Points, in no order, along strands that fork, close into loops and pass close to each other.
In the rows, 128 means zero.
Points whose rows are less than 43.6 apart are linked; no others are.
j779: [142 124  97 147 136 131 123 151 140  93 129 159]
j186: [116 121 121 150 191 140  91 140 111 174 102 134]
j519: [121 118 123 136 172 127 113 127 111 167 105 124]
j512: [164 125  63 150 143  93 163 169 133 148 120  55]
j431: [118 137 160 106  70 121 152 100 135  92 156 122]
j46: [135 120 104 145 156 133 113 143 126 131 120 150]
j786: [138 136 134 116  77 102 178 114 141  71 151 101]
j951: [115 120 129 140 176 158  78 135 121 158 105 181]
j612: [145 137 126 115  70  90 195 117 142  71 151  78]
j94: [113 148 158 109  47 113 170  93 144  75 176  95]
j215: [187 133  40 164 128  92 166 196 147 130 132  48]
j330: [118 129 162 102  94 119 142  96 118 127 139 122]
j236: [135 133 126 133 111 137 132 135 151  67 134 176]
j91: [131 137 145 116  75 113 165 110 140  75 152 119]
j815: [109 123 159 107 134 160  93 112 126 141 113 192]
j164: [141 126 109 140 122 130 132 141 144  80 130 164]
j583: [143 120  98 132 148  91 163 139 118 166 106  58]
j428: [139 141 135 113  56  89 198 109 143  70 161  66]
j371: [122 121 120 141 164 164  77 142 131 140 113 199]
j738: [110 134 165 100 107 174  96 119 146 102 126 210]
j732: [103 123 173 105 138 146 101  99 113 163 109 160]
j288: [112 123 164 106 129 132 118  97 112 155 117 144]
j622: [115 120 125 147 185 152  82 137 117 166 104 160]
j922: [132 123 141 104 106  88 174 101 109 147 127  65]
j918: [135 125  97 164 198 139  96 163 112 173 114 107]
j868: [121 137 156 114  89 147 129 117 148  76 141 177]
j870: [111 127 160 105 122 166  93 117 136 122 120 205]
j418: [134 124  94 156 187 116 120 159 114 181 107  75]
j416: [134 123 100 161 173 174  62 167 136 126 126 202]
j333: [102 124 171 103 138 157  94 104 119 158 109 178]
j888: [133 119 129 115 126  96 162 112 112 147 118  85]
j647: [130 119 109 143 164 129 113 138 119 147 114 136]
j637: [157 123  75 144 149  92 163 157 126 157 114  57]
j932: [133 126  96 150 184 108 133 156 112 187 102  59]
j529: [108 144 165 105  55 126 151  94 142  84 170 122]
j973: [131 124 109 152 157 164  80 156 139 115 123 204]
j642: [110 133 171 101  91 145 118 100 132 114 141 164]
j207: [132 123  99 158 190 127 108 156 114 173 110  97]
j925: [113 125 164 104 115 125 128  92 114 146 127 130]
j152: [176 128  50 157 139  95 162 184 140 140 126  52]
j195: [131 136 140 126  96 140 138 127 155  62 138 170]
j539: [145 123  91 155 149 136 112 157 136 107 128 161]
j626: [122 143 148 110  48 102 184  97 142  73 172  78]
j250: [106 134 173  97  83 133 127  91 124 125 148 139]
j873: [115 130 164  98  83 111 149  89 115 130 148 101]
j54: [137 119 112 124 145  95 159 125 113 161 108  72]
j253: [131 126 105 167 199 158  69 163 115 165 119 147]
j83: [110 138 169 101  90 162 112 111 146  95 139 188]
j32: [131 127 104 169 205 153  76 168 113 174 116 122]
j548: [109 128 172  95  92 109 147  80 106 153 143  90]

A piece is two or more points that can be reached from each other along the links. Count, over all rows, the pieces, the separate loops (a circle has one, a figure eight two, a Y none), the forks (points with three links) and the tips (points with one).
pieces => 4
loops => 2
forks => 2
tips => 6

A fork is a point with three links, a tip a point with one. Leave the first point through the second and follow the links. Name the first fork or tip that comes.
j418; j207 => j253
j647; j519 => j416
j333; j815 => j83
j922; j888 => j215
j732; j288 => j330
j253; j32 => j932
j637; j583 => j922

Name the points in between on the shortest way along the links from the first point to the second, in order.
j186; j416 => j622 j951 j371 j973
j637; j888 => j583 j54
j925; j236 => j330 j250 j642 j83 j868 j195
j32; j932 => j918 j207 j418
j815; j164 => j870 j738 j83 j868 j195 j236
